Points, in no order, along strands that fork, close into loops and pass close to each other.
(in the rows, 128 means zero)
Points whose rows are less than 87.9 apart are linked; no others are. Some points are linked to none.
Q940: [119 121 164 135 127  94 129 147 177 153 126 145 125  69 104  81 100 199
 151 118 142 149  85 133  93 164 105 175 128 132 129]
Q986: [192 116 120 109  87 180  81 156 134 110  77 182  54 121 165 144 125 108
 116  73 178 136 144 114 130 106 146 151 129 144 150]
Q685: [163 130 155 132 140 175 124 162  85  84 181 222 106 153 105 181  88 106
 178 120 127 111 101 103 177 114 110 132 155 131 163]
Q771: [104 121 108 152 191 160 200  96 105 117 130  79 179 149 104 149 124 165
 149 145  93  88 126 148 121 123 115 175  92  97  83]
Q982: [111 125 140 137 193 133 157 106 134 148 160 120 165 109 104 102 138 163
 119 110 118 118 114 132  80 110 114 172 108 121 126]
Q380: [115 136 143 153  81  40 119 157 177 134 130 162  96 106  91 126 122 149
 142 153 121 212  97 117 151 192 119 111 160 187 148]
Q791: [ 95 104 137 155  92  90 100 126 174 191  89  87 158 131 141 116 109 196
 105 157 112 183  95 133  82 168 147 143 129 118 169]
Q899: [126 109 127 115 145 149  93 129 107 109  99 109 112 135 141 128 172 106
 132  99 149  89 161 120 140 102 144 146 119 125 131]
Q798: [ 97 189 120 135 163 135 196 122 115 107 177 122 159 100  84 164 106 136
 126 158  82 117 130 171 110 140 105 135 135 125  82]
Q153: [156 110 122  92 113 163  81 154 126 114  52 139 101 148 168 128 164 106
  92 100 163 132 134 143 173 122 171 156 144 135 137]
Q341: [124 110 125 103  96  91 109 108 132 132 111  76 134 159 162 114 181  93
 100 146 105 131 143 155 181 148 148  62 132 128 117]
Q207: [110 125 116 128 154  77 135  90 119 141 126  36 173 155 153 125 173 110
  89 164  83 138 150 153 138 156 130  55 119 101 106]
Q190: [120 152 127 141 181 110 194 105 125 144 176 104 174 104  98 122 127 139
  99 147  94 123 119 163  95 120 112 131 115 120 112]
Q666: [ 97 142  83 134  67 107 103 134 163 171 125 131 134 121 166  96 120 125
 117 126 144 205 139 121 108 143 154 105  96 171 159]
Q424: [116  95 134 102  99 101  99 108 143 145  89  63 145 172 159 112 174 119
  95 155  93 140 123 167 176 163 146  70 132 123 123]
Q515: [124 133  99 105 129 127 109 121 152 172 138 145 146  99 135  99 107 142
 121  91 161 122 133 121  46 108 138 165  80 143 138]
Q278: [112 123 159 131 184 109 157 112 140 145 164 114 159  96  91 106 142 175
 128 124 113 120 102 146 102 135 109 157 121 110 126]
Q205: [127 131  95 113 147 132 130 118 120 130 146  95 150 146 132 132 167  91
 111 118 111 107 167 110 128  84 142 104 102 144 122]
Q51: [165  97 113 119 137 185  79 124 127 120  40 150 100 120 154 122 150 146
  97  72 163 128 106 127 123 112 179 195 130 124 146]
Q706: [186 128 158 122 117 165 104 173 105 108 154 215  61 122 114 156  89 126
 159  86 167 101 117  96 125 125 106 135 149 140 174]
Q895: [100 134 134 153 106  50 110 149 183 162 130 132 142  96 114 106 100 202
 122 157  99 199  95 138  81 189 124 129 113 162 148]
Q95: [105 115 105 104 166 119 115  91 127 139 123  53 168 157 157 109 167 106
 101 129 115 120 140 138 125 127 138 100 102 121 122]
Q196: [108 111 116  96 137 131  86 102 134 144  99  65 147 151 162 104 171 106
 107 120 120 124 131 148 140 134 148 106 116 130 125]
Q171: [119 147  50 138 148 180 152 114  97  96 129  76 168 155 134 157 132  60
 116 148  90 109 190 101 153  77 137 104  77 121  92]
Q453: [129 103 179 123 121  59 147 140 155 122 116 150  99 100  79 112 111 180
 149 154 122 138  87 133 154 185  92 116 171 126 127]
Q797: [118 133  83  95  94 150  79 114 159 172  74  84 163 130 169  97 125 132
  99 109 145 148 116 137  86 123 166 129 113 135 163]
Q694: [106 134 144 120 136  87 143 143 168 153 147 154 140  58  90  74  99 200
 146 122 132 157  91 120  67 138  95 164 114 135 132]
Q811: [ 96 157 121 164 172 104 195 112 101 124 166  65 175 123 100 155 136 130
 117 182  83 123 129 189 152 150 107 121 138 103  89]
Q696: [135 117 132 132 131 118 136 136  88  79 139 124 119 183 149 164 167  92
 134 146 128  93 174 123 213 103 133  92 162 113 124]
Q944: [137 127 144 119 112 115 147 140 150 148 167 154 118  95 107 111 123 146
 145 109 158 120 133 113 104 117 120 130 125 151 128]
Q766: [120 119 118 108 142 143  96 105 152 180  98 101 156 104 151  93 129 158
 121  95 132 122 104 143  80 142 150 167  99 120 145]
Q815: [159 155 144 117 102 136 158 149  84  91 184 216 109 148  85 175  99 100
 163 119 117 120 108 114 168 131 111  83 190 132 141]
Q134: [131 112 133 152 161 219 151 114 103  98 102 106 144 156 130 153 111 118
 168 121 106  71 140 104 149  70 112 154  93  79  97]
Q626: [118 117 125 116  63 104 100 149 148 170  59  84 110 146 172 118 140 124
  99 147 135 179 109 127 160 137 166 109 142 137 165]
Q736: [145 128 134 126  72  47 147 130 116 127 151 114 100 135 133 132 155  84
 125 183 117 129 146 141 194 174 134  49 163 134 104]
Q279: [158 126 184 127 137 143 116 141 138 124 103 182  85  97 116 106 109 183
 156  86 173 114  82 138 113 173 108 182 165 123 150]
Q574: [143 120 191 139 167 151 131 138 108 101 151 173  99 125 105 125 122 172
 159 103 154  92  97 128 135 137 103 155 167 119 153]
Q470: [136 104 142 155 174 217 132 120  88 108  96 116 129 135 131 138 120 120
 173 106 131  80 138  93 117  63 111 184 102  87 127]
Q659: [ 95 145 115 150 191 157 203 105 109 105 153 102 169 116  92 148 106 175
 133 147  89 104 128 154 100 130 102 182 100 108  78]
Q198: [122 127  89  85  85 109 103 115 135 136 119  76 147 166 170 102 172  78
  92 136 110 128 159 134 155 131 147  57 113 141 119]
Q332: [147 126 169 153 165 198 117 152  82  91 165 192 103 126  97 148  86 145
 186 106 125  93  89 106 123  92 111 170 131 125 149]
Q885: [171 112 123 103  99 171  69 150 126 104  73 160  82 135 161 135 152  99
 108  86 170 117 153 122 147 103 150 150 133 135 142]
Q485: [136 112 139 112 124 151  89 125 130 136 101 126 107 123 138 120 153 123
 132  92 154 105 149 130 130 117 145 148 121 141 131]
Q553: [145 110 146 131  68  49 134 134 138 117 131 147  86 143 140 131 142  99
 134 176 133 141 137 140 208 183 126  67 170 133 116]
Q79: [117 159 129 143 108  23 167 154 121 142 176 117 155  92  89 113 115 132
 128 201  95 178 119 146  86 163  92  83 154 136 114]
Q176: [111 129 129 140 120  37 155 129 136 156 162 107 169 109 121  94 108 151
 100 165  99 169 122 149  75 164 108  91 108 121 115]
Q591: [171 115 132 127  88 141 120 149 154 143  65 172  69 117 177 126 117 140
 120  90 184 163  98 121 139 121 164 177 169 132 166]
Q560: [123 171  89 134  67  71 132 151 137 133 191 171  98  98 105 107 127 112
 137 137 152 192 144  97 121 147 124  88 123 180 127]
Q926: [ 94 153 109 135  98  91 123 140 167 164 155 154 131  83 128  87  96 166
 131 104 152 187 124 121  74 138 128 148  88 159 151]
Q26: [144 128 175 127 145 133 143 126 120 107 161 166 108 120  89 129 124 157
 156 106 148 102 113 122 126 123 112 136 161 133 141]
Q741: [ 90 119 107 143 105 103  96 104 172 194  88  96 178 133 151  92  95 174
  87 146 122 177 110 139  61 157 145 133 106 123 165]
Q242: [107 102 138 147  65  73 105 136 169 173  91  83 133 153 151 131 135 157
 113 174 104 190 107 134 128 166 155  96 136 146 153]
Q909: [194 120 145 127 118 183  89 165 112 114 131 208  57 110 136 144  96 128
 151  66 183 116 129  98 116 117 123 149 127 134 161]
Q459: [117 163 104 146  69  61 117 147 167 142 167 157  95  94 110 114 127 118
 127 148 133 211 130 116 128 174 127  86 126 179 136]
Q889: [102 130 138 152  78  92 109 155 175 164 109 132 104  94 132 113 111 162
 131 132 140 206  89 122 121 159 144 144 133 163 173]
Q607: [160 122 151 116  98  86 144 145 114  98 161 193  91 158 118 152 129 108
 153 136 148 116 130 125 204 183 100  76 202 112 154]
Q998: [201 122 135 115 109 186  75 170 119 102 110 198  48 118 163 149 112 106
 131  75 177 120 142 107 133 116 132 145 137 129 155]
Q621: [ 92 117 130 154  93  74 104 138 184 172 122 111 151 118 132 108 105 182
 114 159 107 194 103 136  93 174 141 123 112 146 151]
Q253: [111  99 170 136 169 139  98 111 124 139  95 122 120 112 142 105 156 168
 140 104 152 103 103 155 125 162 138 186 143 114 120]
Q767: [140 139 111 130 148 173 128 113 144 159 166 163 146  87 102 125 107 116
 113  98 136 119 149  94  48  55 117 164  70 134 140]
Q447: [118 141  99 144 155 237 144 112 109  97 136 120 134 128 127 146 100  91
 151 115 107 113 169  85 132  57 113 140  70 101  95]
Q195: [106 183 107 133 135 197 161 125  84  80 179 139 130 106 118 199  96  77
 142 142 101 116 170  99 115 107 116  96  88 109  54]
Q748: [164 158 124 123  69 115 150 133 108 111 172 178 101 147 116 150 133  69
 141 149 136 109 163 101 172 101 139  62 156 152 122]
Q166: [141  94 153 103 112 117 109 136 140 139  82 129 103 140 161 123 151 116
 111 143 150 134 119 160 202 155 145 124 153 122 135]
Q13: [115 122 144 133  85  99 125 147 170 149 119 148 101  99 130 102 110 155
 149 119 153 171 111 135 127 158 126 147 136 158 136]
Q340: [132 119 167 155 189 184 119 128 114 126 131 145 118  97 103 113 130 167
 158  84 149  87 105 107  60  98 119 210 114 123 138]
Q720: [121 115  95 124 153 189 116 122 108 100 105  86 140 148 132 132 149  70
 129 122 124  93 175  83 142  62 128 142  95 122 123]
Q375: [127  84 120 103 135 156  89 137  93  70  72  77 124 178 161 136 171  73
 117 117 151  75 169 113 169 102 140 150 128 104 119]
Q793: [111 153 115 131 139 204 167 121  74  68 164 126 127 123 133 200  84 105
 164 137 105 111 154 101 138 100 113 103  87  93  46]
Q213: [131 142 174 145 184 182 141 138 103  93 161 180 113 120  77 139 104 176
 178 110 121  99  77 113 101 102  97 172 141 129 150]
Q871: [113 110 180 129 151 104 121 126 172 161 113 124 133  79 110  86 122 201
 144 121 126 124  77 146  99 172 117 171 120 117 127]
Q711: [131 179 134 140  98 103 187 126  97 109 173 146 130 134  80 173 126  79
 150 163 103 114 128 157 175 138 121  66 192 124  95]
Q876: [127 104 134 107  77 112 103 140 141 156  72 102 115 149 169 111 154 113
 103 153 129 156 122 151 184 147 159 100 144 134 145]
Q686: [ 83 137  86 151  80 113  90 111 175 188  83  93 160 132 155 105 105 148
  83 141 139 198 125 119  75 138 158 114 116 128 187]
Q310: [115 121 118 160 163 186 170 109 105 101 124 101 146 158 121 164 116 130
 162 133 101  83 150 115 142  90 119 149  96  95  88]
Q235: [112 133 116 147 172  85 163 102 100 134 145  38 180 144 136 136 170 104
  97 164  86 129 145 163 146 143 124  80 123 107 114]
Q862: [137  95 187 147 167 140 107 122 134 133  80 143 111 113 136 109 140 186
 131 111 157 117  78 161 141 187 123 196 163 105 132]
Q450: [127 121  86  78 128 156  66 128 122 115 101  77 140 150 149 117 168  62
 100 107 140 103 161 101 125  94 150 124  94 141 130]
Q541: [131 160 118 138  74  42 159 149 115 124 174 150  97 100  79 117 131 104
 145 174 124 170 134 110 154 174 111  63 181 159 122]
Q751: [175 121 143 101  96 141 101 161 129 105 130 191  62 151 161 152 132 103
 140 109 174 118 159 127 180 150 125 114 177 133 155]
Q168: [148 134 126 118  80  72 145 121 117 130 159 114 115 133 138 125 157  90
 129 157 121 119 155 132 173 135 136  61 148 140 111]
Q151: [ 95 106 111 111 173 144  70  79 147 172  73  50 176 140 163  87 140 154
  98 127 117 126  91 156  96 148 153 146 117 105 140]
Q261: [137 113 167 140 170 166 105 126 131 136 118 149 112  84 106 105 132 180
 143  66 164  91 101 126  65 132 135 204 126 124 137]
Q761: [126 199 136 131 108 124 171 138  87  82 179 162 123 148  94 208 112  73
 160 147  96 114 126 157 166 144 112  69 176 127  78]
Q47: [140 155 138 139  91  66 184 131 106 121 177 127 135 117  89 140 133  95
 137 179 107 126 129 146 163 142 122  67 187 126 110]
Q584: [127 115 131 118 131 146 106 120 161 171 104 129 142  87 139  93 119 168
 127  79 158 123 100 146  81 145 145 188 107 131 139]
Q819: [114 106 175 132 165 105 132 114 151 149 132 113 126  91 104  88 146 183
 139 118 127 106  88 139 119 161 113 163 126 112 120]
Q254: [136 151 133 137  78  57 177 141 104 118 173 155 115 108  75 131 126  97
 153 177 118 147 135 131 158 155 110  69 199 138 114]
Q30: [104 155  73 129  79 112  98 131 164 167 132 140 137 116 157  97 114 131
 111 109 152 190 146 121  73 126 144 120  71 168 160]
Q72: [127  90 153 141 172 164  93 116 108 122  56 126 111 125 158 104 161 162
 126  93 160 100  99 154 127 151 154 208 145 101 122]
Q468: [130 155 126 137 158 193 150 121 149 133 185 182 143  92  83 135  88 127
 120 111 108 120 136 100  50  64 106 174  79 132 125]
Q357: [130  90 137 118 156 164 100 128  91  84  76  97 123 166 161 135 168 102
 136 111 148  72 161 111 153  99 136 167 132  97 124]
Q252: [108 144  79  97 135 113 104  83 143 171 125 110 178 146 162  91 106 115
  76 110 142 129 148 117  48  94 134 102  69 142 134]
Q840: [144 122 150 132 127 114 135 136  98  91 161 161 107 166 126 165 152 102
 140 134 145  93 154 122 200 119 126  84 180 127 137]
Q590: [153 109 154 125  89  53 146 132 129 111 144 165  89 143 112 143 138 104
 140 162 137 131 138 133 212 189 104  66 196 120 125]
Q365: [113 112 125 152  74  57 116 134 163 157 118  88 144 151 144 124 136 148
 113 179  93 186 123 149 121 186 147  80 136 147 128]
Q703: [107 138 108 131  88  88 128 143 174 151 155 149 125  91 129  92 111 149
 131 119 143 185 123 121 105 152 121 132 114 160 134]
Q12: [173 129 141 105 101 151  86 163 119  96 125 181  69 156 156 155 141  88
 128 113 169 102 172 111 177 120 130 105 151 136 151]
Q564: [ 95  96 130 106 166 141  94 105 121 143  86  62 147 149 160 100 164 134
 118 115 120 111 120 153 141 145 153 146 123 118 122]
Q442: [124 125  80 134 156 197 137 119 105  94 107  77 162 156 132 152 132  61
 133 136 105  99 177  84 153  59 127 132  78 117 105]
Q443: [113 120 124 160 171 168 193 104 108 108 125  89 158 162 111 160 126 152
 164 141 100  79 134 143 148 102 120 159 103  89  80]
Q106: [192 107 134 109 105 160 110 155 151 116  75 182  60 138 180 146 134 133
 123  94 180 149 108 138 157 140 150 162 179 121 163]
Q646: [121 115 166 127 121  67 137 144 167 138 123 139 114  83  84  93 108 197
 163 149 119 155  88 124 109 179 101 139 147 136 126]
Q551: [127 143  98 115 110 115 126 129  93  95 137  81 139 173 150 144 197  54
 100 140 108  98 182 111 192 101 145  62 114 141 115]
Q209: [143 114 152 157 163 172 164 132  91  77 129 132 135 188 142 192 102 142
 181 126 112  68 105 131 190 109  98 145 139  76  97]
Q133: [148  96 141 127 162 176  84 119 112 120  58 142  99 119 152 119 151 158
 132  78 159 111 110 139 116 130 162 201 142 113 130]
Q328: [166 115 147 106 104 120 113 157 117  96 154 198  70 164 143 165 135 106
 152 120 165 109 150 122 201 170 112  93 190 116 164]
Q680: [121 150 136 138  69  79 127 155 160 127 145 192  71 104 105 113 106 132
 153 111 164 190 124 107 143 160 110 117 159 175 144]
Q218: [116 187 122 118 154 158 177 123 135  98 187 177 132  85  75 168  75 144
 139 132  84 118 120 139  63 106 100 139 127 143  91]
Q963: [105 108 129 138  64  86  98 146 154 176  73  77 112 154 160 131 144 142
  95 167 124 189 103 118 133 145 168 105 146 126 176]
Q561: [123 148 122 136  63  78 145 145 136 117 176 179  81 102  98 113 112 127
 153 125 159 162 138  98 132 136 118 100 155 169 131]
Q31: [154 100 145 104  98 123 108 158 151 147  66 133  89 148 175 139 158 115
 103 155 162 149 117 150 212 162 153 131 181 108 158]
Q423: [136 117 164 144 126  29 163 131 119 129 154  89 137 113  91 141 147 119
 132 192  91 123 112 167 166 176 116  64 171 113 112]
Q828: [112 147 129 112 151  77 173 133 145 141 171 167 156  63  82  80  93 196
 125 141 119 159 100 130  53 113  93 153 120 130 135]
Q538: [153  91 151 118  87 108 110 162 146 161  52 120  85 137 177 133 140 126
  96 148 155 171  97 129 181 142 163 149 175 110 173]
Q383: [ 93 122 114 127 138  79 119  83 154 180 121 100 186 133 147  80  95 160
  90 133 111 149 120 146  60 142 119 107  83 115 123]
Q598: [117 141  72 124 199 145 141  91 111 141 133  81 184 150 134 130 133 103
  92 133 109 115 155 116  86  81 122 131  66 140 131]
Q32: [113 140  88 105 183 128 111  88 128 163 130  99 179 137 144 113 125 114
  85 112 136 117 139 113  59  87 122 133  62 143 133]
Q985: [138 115 150 137 141 164 101 123 153 158  93 148 117  76 129  93 126 194
 142  67 160 115  86 136  75 149 146 202 120 133 136]
Q105: [118 113  86 106 159 164  79 117 115 109 106  65 150 150 148 123 157  65
 111 108 143 101 167  83 110  80 135 141  85 133 130]
Q9: [103 148  57  96 104 126  87 103 155 154 104 108 179 152 172  85 109 105
  86 112 147 140 150 125  62 106 143 100  77 151 144]
Q773: [160 109  93 101 120 176  70 127 131 125  50 129 111 120 152 119 143 119
  96  73 165 123 117 122 116 102 188 179 112 142 143]
Q795: [112  94 148 112 122 102 100 109 147 155  93  65 145 152 151 113 159 145
 104 159  94 143 109 163 157 169 154  97 127 111 123]
Q246: [127 149  58  80 102 133  78 111 143 141 118  94 170 158 159 105 138  73
  78 107 143 119 163 107  77  94 136  94  72 156 138]
Q122: [118 139  92 150 141 164 174 122  88  88 121  88 150 168 128 182 126  92
 152 148  90  83 169 125 182  93 124 101 106 102  66]
Q927: [136 135 160 126 120 117 156 134 133 129 171 163 110 101  79 115 115 152
 153 111 148 119 112 116 113 119 113 117 152 145 134]
Q449: [115 141  77  89  83 100 105  97 144 145 118  78 169 171 169  89 157  89
  80 132 114 141 157 130 119 134 138  57 106 135 115]
Q164: [104 124  78 115  76 134  86 119 162 176  69  76 163 144 167  97 122 133
  81 138 145 177 117 124  94 125 170 112 128 123 170]
Q421: [142 147 137 153 126 184 126 142  89  78 175 187 103 148 114 184  95  82
 163 126 108 116 133 104 164  88 130 101 134 132 117]
Q633: [114 152 133 144 129  26 161 149 123 150 163 114 160  95 101 106 103 153
 102 186  96 182 116 144  63 158  98  90 122 131 107]
Q161: [148 117 134 109 104 147  99 134 144 147  91 145  99 104 146 112 136 137
 131  87 160 122 125 135 118 129 151 161 126 146 134]
Q535: [109 126 119 143  72 102 106 144 173 171 103 121 121 103 159 108 117 147
 125 122 139 201 110 120 114 149 154 128 112 159 173]
Q39: [122 146 113 146 131 180 174 127  84  66 139 122 133 162 127 201 100  98
 164 139 101 100 154 113 168  99 119  94 108  92  53]
Q919: [152 123 193 119 164 130 122 144 119 111 125 186  85 114  95 110 114 196
 162 100 162 102  73 135 127 173  86 164 178 113 153]
Q500: [111 122 117 117 162  96 137  93 132 177 150  96 178 122 144  93 123 144
  93 117 113 125 128 137  69 126 122 125  87 124 127]
Q697: [130 137 107 119 163 141 121 107 146 171 148 139 161  98 118 107 108 138
 109  91 144 109 133 105  36  81 123 176  61 138 141]
Q91: [122 143 113 151 149 227 126 117 116 110 154 148 123 121 115 144 105  88
 148 110 113 128 162  91 117  50 127 136  79 119 116]
Q830: [ 98 166  75 144 187 166 175  91  95 129 148 109 169 122  99 159  93 121
  93 150  86 119 168 133  76  95 110 156  53 134  76]
Q422: [140 112 123  98 103 134  82 147 112  89 103 126 102 166 157 140 181  69
 103 117 149  97 180 119 188 113 143 108 135 135 124]
Q924: [141 143 167 134 169 170 152 137 132 121 169 171 124  99  69 121 112 186
 161 105 127 105  96 113  70  95 103 169 135 135 140]
Q777: [139 127 130 125  96  91 149 123 132 135 165 137 108 118 121 116 143 116
 139 135 139 117 147 123 140 127 132  87 144 142 115]
Q556: [169 131 157 112 114 136 125 157 110 112 159 202  74 131 109 145  93 132
 164 100 165 106 127 106 132 133 104 123 161 140 161]
Q426: [144 117  95  98 102 165  86 125 145 158  57 106 134 120 158 110 137 135
  96  91 157 139 109 133 108 114 183 153 116 139 155]
Q448: [152 122 145 120  81 143 112 148 156 145  82 163  81 108 155 117 119 136
 138  95 179 149 118 134 136 135 145 161 148 150 149]
Q908: [128 154 123 128 123  85 197 134 127 130 184 133 151  89  88 120 116 128
 127 166  98 139 114 146 112 131 109 107 157 130 114]
Q881: [139 102 191 123 134  72 137 131 139 112 128 159  98 118  94 125 122 162
 152 147 133 121  98 141 171 189  88 116 180 111 137]
Q321: [119 130 151 145  84  71 131 152 169 118 122 177  75 104  96 113 107 141
 159 131 148 190 106 114 154 179 105 123 166 162 136]
Q959: [148 120 137 114 111 152  83 149 105  92 115 148  89 158 153 151 157  78
 118 116 162  93 183 108 174 100 130 113 139 121 136]
Q384: [134 134 136 156 143 188 139 133  90  69 152 158 114 164 122 182  92 104
 173 129 106 105 130 108 164  85 122 123 123 116 100]
Q273: [133  97 124 127 156 189 107 121  93  83  78  80 133 146 148 132 145  87
 144 107 138  78 160  87 136  62 123 166 106 100 127]
Q300: [132 110 130 160 183 209 120 112 103 122 110 117 133 117 120 125 126 130
 157  96 134  93 135  92  80  71 116 193  93 102 133]
Q315: [112 141 126 151 190 166 164 102 130 131 158 129 156 119  88 136 122 151
 128 123 109 112 127 127  83  88 115 180  94 127 118]
Q779: [143 119 138 150 155 147 154 146  76  64 152 159 132 199 135 197 104 124
 183 140 112  90 111 127 203 121 103 132 168  95 109]
Q326: [126 123 124 139 135 135 140 128  90  82 120 100 134 177 145 162 170  90
 136 135 121  81 173 116 194  88 135 106 130 121 118]
Q233: [119 149 134 158  57  54 108 152 179 138 134 157  89 112 118 130 129 123
 133 151 127 216 103 118 161 179 131  97 142 185 153]
Q358: [106  78 167 125 138 102  94 105 135 155  80  77 135 145 149 112 161 151
 114 154 103 131 101 171 172 174 144 127 135 111 118]
Q27: [166 143 145 136 122 173 117 155  91  82 178 216  95 150 118 181 101  79
 160 118 126 119 126  98 170  94 125 102 144 131 142]
Q378: [162 104 130 102 104 134 105 158 130 153  41 112  95 137 173 115 151 120
  82 120 154 157  95 125 180 135 179 155 160 104 171]
Q844: [100  77 175 147 168 112 102 113 132 143  80  84 136 137 148 109 165 170
 129 149 113 115  91 166 165 180 139 167 138  97 115]
Q715: [105 118  91 115 194 128 136  92 114 136 121  56 184 160 147 119 159 110
 113 131 112 112 149 122 102 103 135 133  90 125 127]
Q813: [100 130 103 158 186 108 190 105  97 134 149  48 183 146 124 150 150 129
 117 167  84 120 139 164 154 136 125 113 118 103  99]
Q873: [159 105 123  96 119 155  99 152 120 130  50 124 108 148 168 121 166 120
  79 115 160 143 112 141 186 136 178 164 165 113 152]
Q263: [131 145 116 143 131 191 134 129 104  95 144 143 115 149 121 164 134  74
 138 125 109 109 173  95 156  58 138 100 111 128 114]
Q431: [127 142 126 121 146 133 167 131 148 149 178 170 148  88  90 112  97 163
 120 113 126 122 116 119  48  85 106 167 105 140 133]
Q102: [132 129  67  78 104 160  52 122 139 123 109  74 150 154 156 117 152  54
  83 104 146 105 157 102 105  92 150 108  74 154 132]
Q730: [ 89 126 107 131 130 104  92  78 175 191  85  94 190 137 157  84  92 167
  82 139 121 150 115 146  58 147 134 121  97 118 142]
Q528: [ 97 151  93 136  99 112 104 132 163 170 140 154 147 102 146  87  90 153
 121 104 154 182 131 124  58 127 137 150  73 162 163]
Q214: [123 124 126 145  72  38 125 146 155 146 140 111 116 124 124 117 130 141
 132 179 100 186 130 138 133 190 131  70 136 155 117]
Q454: [107 151  77 137 158 214 156 109 107  98 145 117 141 125 123 163 103  89
 137 140  91 115 176  95 122  74 122 136  64 101  73]
Q294: [103 119 131 143 129  51 134 107 150 167 139  94 174 124 133  92  99 163
  93 158  91 164 124 145  58 161 111 101 101 113 113]
Q231: [116 184 123 133 140 109 201 127 130 122 183 131 155  87  77 141 100 131
 124 160  85 126 118 171 105 128 101 115 156 134  98]
Q114: [126 138 119 129 159  95 171 109 128 161 175 109 170 112 117 109 129 132
  98 138 106 134 129 146  87 118 118 121 106 124 124]
Q837: [133  91 193 122 142  94 117 133 148 115 109 145  96 127 119 126 131 162
 141 146 150 120  99 156 179 198  99 142 175 110 135]
Q277: [162 117 170 120 113 144 119 137 144 133  92 178  76 109 141 118 110 154
 144  94 176 128 105 144 137 160 129 176 165 135 145]
Q369: [141 136 116 100 115 125 128 123 138 147 148 129 135 122 137 121 151 107
 123 115 130 103 164 109 119  95 137 107 103 151 131]
Q628: [116 167  89 144 140 197 157 114 106 100 161 129 135 126 116 184 113  82
 126 142  84 119 181 108 124  88 126 109  82 113  67]
Q441: [147 176 143 127  99 128 163 147  78  80 177 199 119 147  79 188  98  92
 160 133  88 116 105 144 172 141 112  77 194 132 108]
Q695: [163 134 159 113 107 129 151 153 103 103 176 219  90 132  88 148  92 128
 165 114 142 113 110 104 149 131 104 106 176 139 161]
Q990: [136 154 141 128 156 170 160 129 148 129 182 181 137  86  70 128  98 167
 138 118 118 118 108 112  56  75 106 169 117 135 132]
Q434: [116 116 107 111  88  93 111 115 155 165 118  93 143 134 164  98 138 129
 108 133 115 152 140 143 130 150 143  86 114 131 123]
Q183: [109 110 115 121 172 150  77  95 149 178  76  74 166 114 158  86 142 169
 110 113 126 123  92 157  89 150 158 173 112 118 133]
Q792: [128 102 105  93 113 153  76 146  99  78  88  89 117 179 161 135 179  48
  94 116 150  90 176 114 177 105 150 133 123 137 118]
Q582: [128 145 122 135 102  57 176 142 130 138 183 131 129  87  91 110 118 129
 133 169 114 160 121 128 110 144 111  93 159 139 109]
Q101: [156 130 165 132 164 171 124 165  80  83 173 218  98 131  92 159  89 140
 183 108 131 100  87 106 138 123 102 160 160 126 170]
Q385: [123 120 107 141 144 143 168 117  92  80 113  71 153 184 137 165 158  91
 138 150 100  76 175 118 194  88 134 109 125 112 101]
Q750: [134 127 123 115  97 113 131 136 142 146 149 139 114 111 127 110 132 125
 138 106 146 121 154 118 117 116 133 113 119 150 128]
Q676: [ 97 161 122 149 187 145 200 120 110  88 169 111 154 122  85 164 107 170
 144 147  87 109 119 164 114 135 105 162 128 107  78]
Q154: [129 152  75 133 149 159 144 113 111 118 146  88 154 146 123 147 158  58
 105 141  92 111 182 103 137  70 142  97  86 145 113]
Q370: [ 91  81 152 134 179 125 109 101 110 134  80  60 146 144 160 106 170 152
 135 131 121  99 102 158 150 158 136 173 135  96 118]
Q94: [116 120 128 126 140  70 142  96 130 164 143  68 170 141 148 110 142 130
  90 159  84 140 132 154 108 161 123  72 112 107 111]
Q37: [119 155 122 118 136 103 179 133 142 138 182 181 149  65  80  99  91 180
 127 125 125 145 112 120  45  93  98 156 130 149 128]
Q705: [108 168 125 146 182 106 206 112 110 142 173  86 182 106  94 143 119 131
  96 183  76 134 119 193 114 141  95 115 124 120  99]
Q536: [140 128 151 147 143 139 141 144  82  76 163 164 122 183 125 186 125 109
 166 137 126  96 132 126 195 112 118 110 172 114 129]
Q386: [123 125 141 163 194 196 145 114 122 126 138 131 152 110  98 123 128 157
 155 107 127  98 118 107  67  83 110 205  98 114 125]
Q932: [133  99 200 141 163 123 111 129 140 123 103 158  99 119 124 119 134 184
 143 129 153 111  84 157 155 192 105 175 172 109 131]
Q64: [126 175  96 143 135 104 180 116  99 140 164  73 169 147 135 149 160  71
 102 176  89 124 166 164 149 126 132  61 129 121 101]
Q690: [186 109 144 112 113 161  95 155 143 104 104 181  62 142 169 147 138 123
 133 105 178 135 129 146 172 161 133 149 187 117 158]
Q747: [124 132 135 164 157 180 162 122  99  83 147 124 127 154 109 168 110 122
 167 129 104 102 143 119 147  82 127 135 114 116  98]

A piece is all that can be reached along the links. How many separate loops has the piece of each point below (a circle has one, a figure eight two, a Y none), and how many tips (points with one link)?
Q12 -> loops 3, tips 1
Q79 -> loops 2, tips 4
Q242 -> loops 0, tips 2
Q385 -> loops 0, tips 2
Q561 -> loops 1, tips 0
Q926 -> loops 1, tips 0

A fork is a point with three links, a tip a point with one. Leave the first point through the second and follow the links. Name the first fork or tip that comes.
Q750 / Q944 -> Q448
Q153 / Q885 -> Q541
Q370 / Q564 -> Q720
Q844 / Q358 -> Q449
Q253 / Q72 -> Q741
Q779 / Q536 -> Q91
Q151 / Q183 -> Q386
Q686 / Q164 -> Q940
Q908 / Q582 -> Q383
Q385 / Q326 -> Q209

A tip is a point with one link. Name the tips that can be reached along the links from each point below, in the order of the rows.
Q940 -> Q515, Q895, Q151, Q94
Q26 -> Q449
Q536 -> Q209, Q91
Q909 -> Q541, Q214

Name the points in between on the shortest way along the links from the first point to the second, in order.
Q151 / Q646 -> Q183, Q766, Q584, Q985, Q261, Q340, Q386, Q315, Q982, Q278, Q819, Q871, Q940
Q422 / Q196 -> Q792, Q375, Q357, Q273, Q720, Q105, Q450, Q102, Q246, Q9, Q252, Q32, Q598, Q715, Q95
Q443 / Q686 -> Q771, Q659, Q676, Q798, Q231, Q908, Q582, Q79, Q633, Q176, Q294, Q383, Q730, Q741
Q447 / Q326 -> Q454, Q628, Q195, Q793, Q39, Q122, Q385
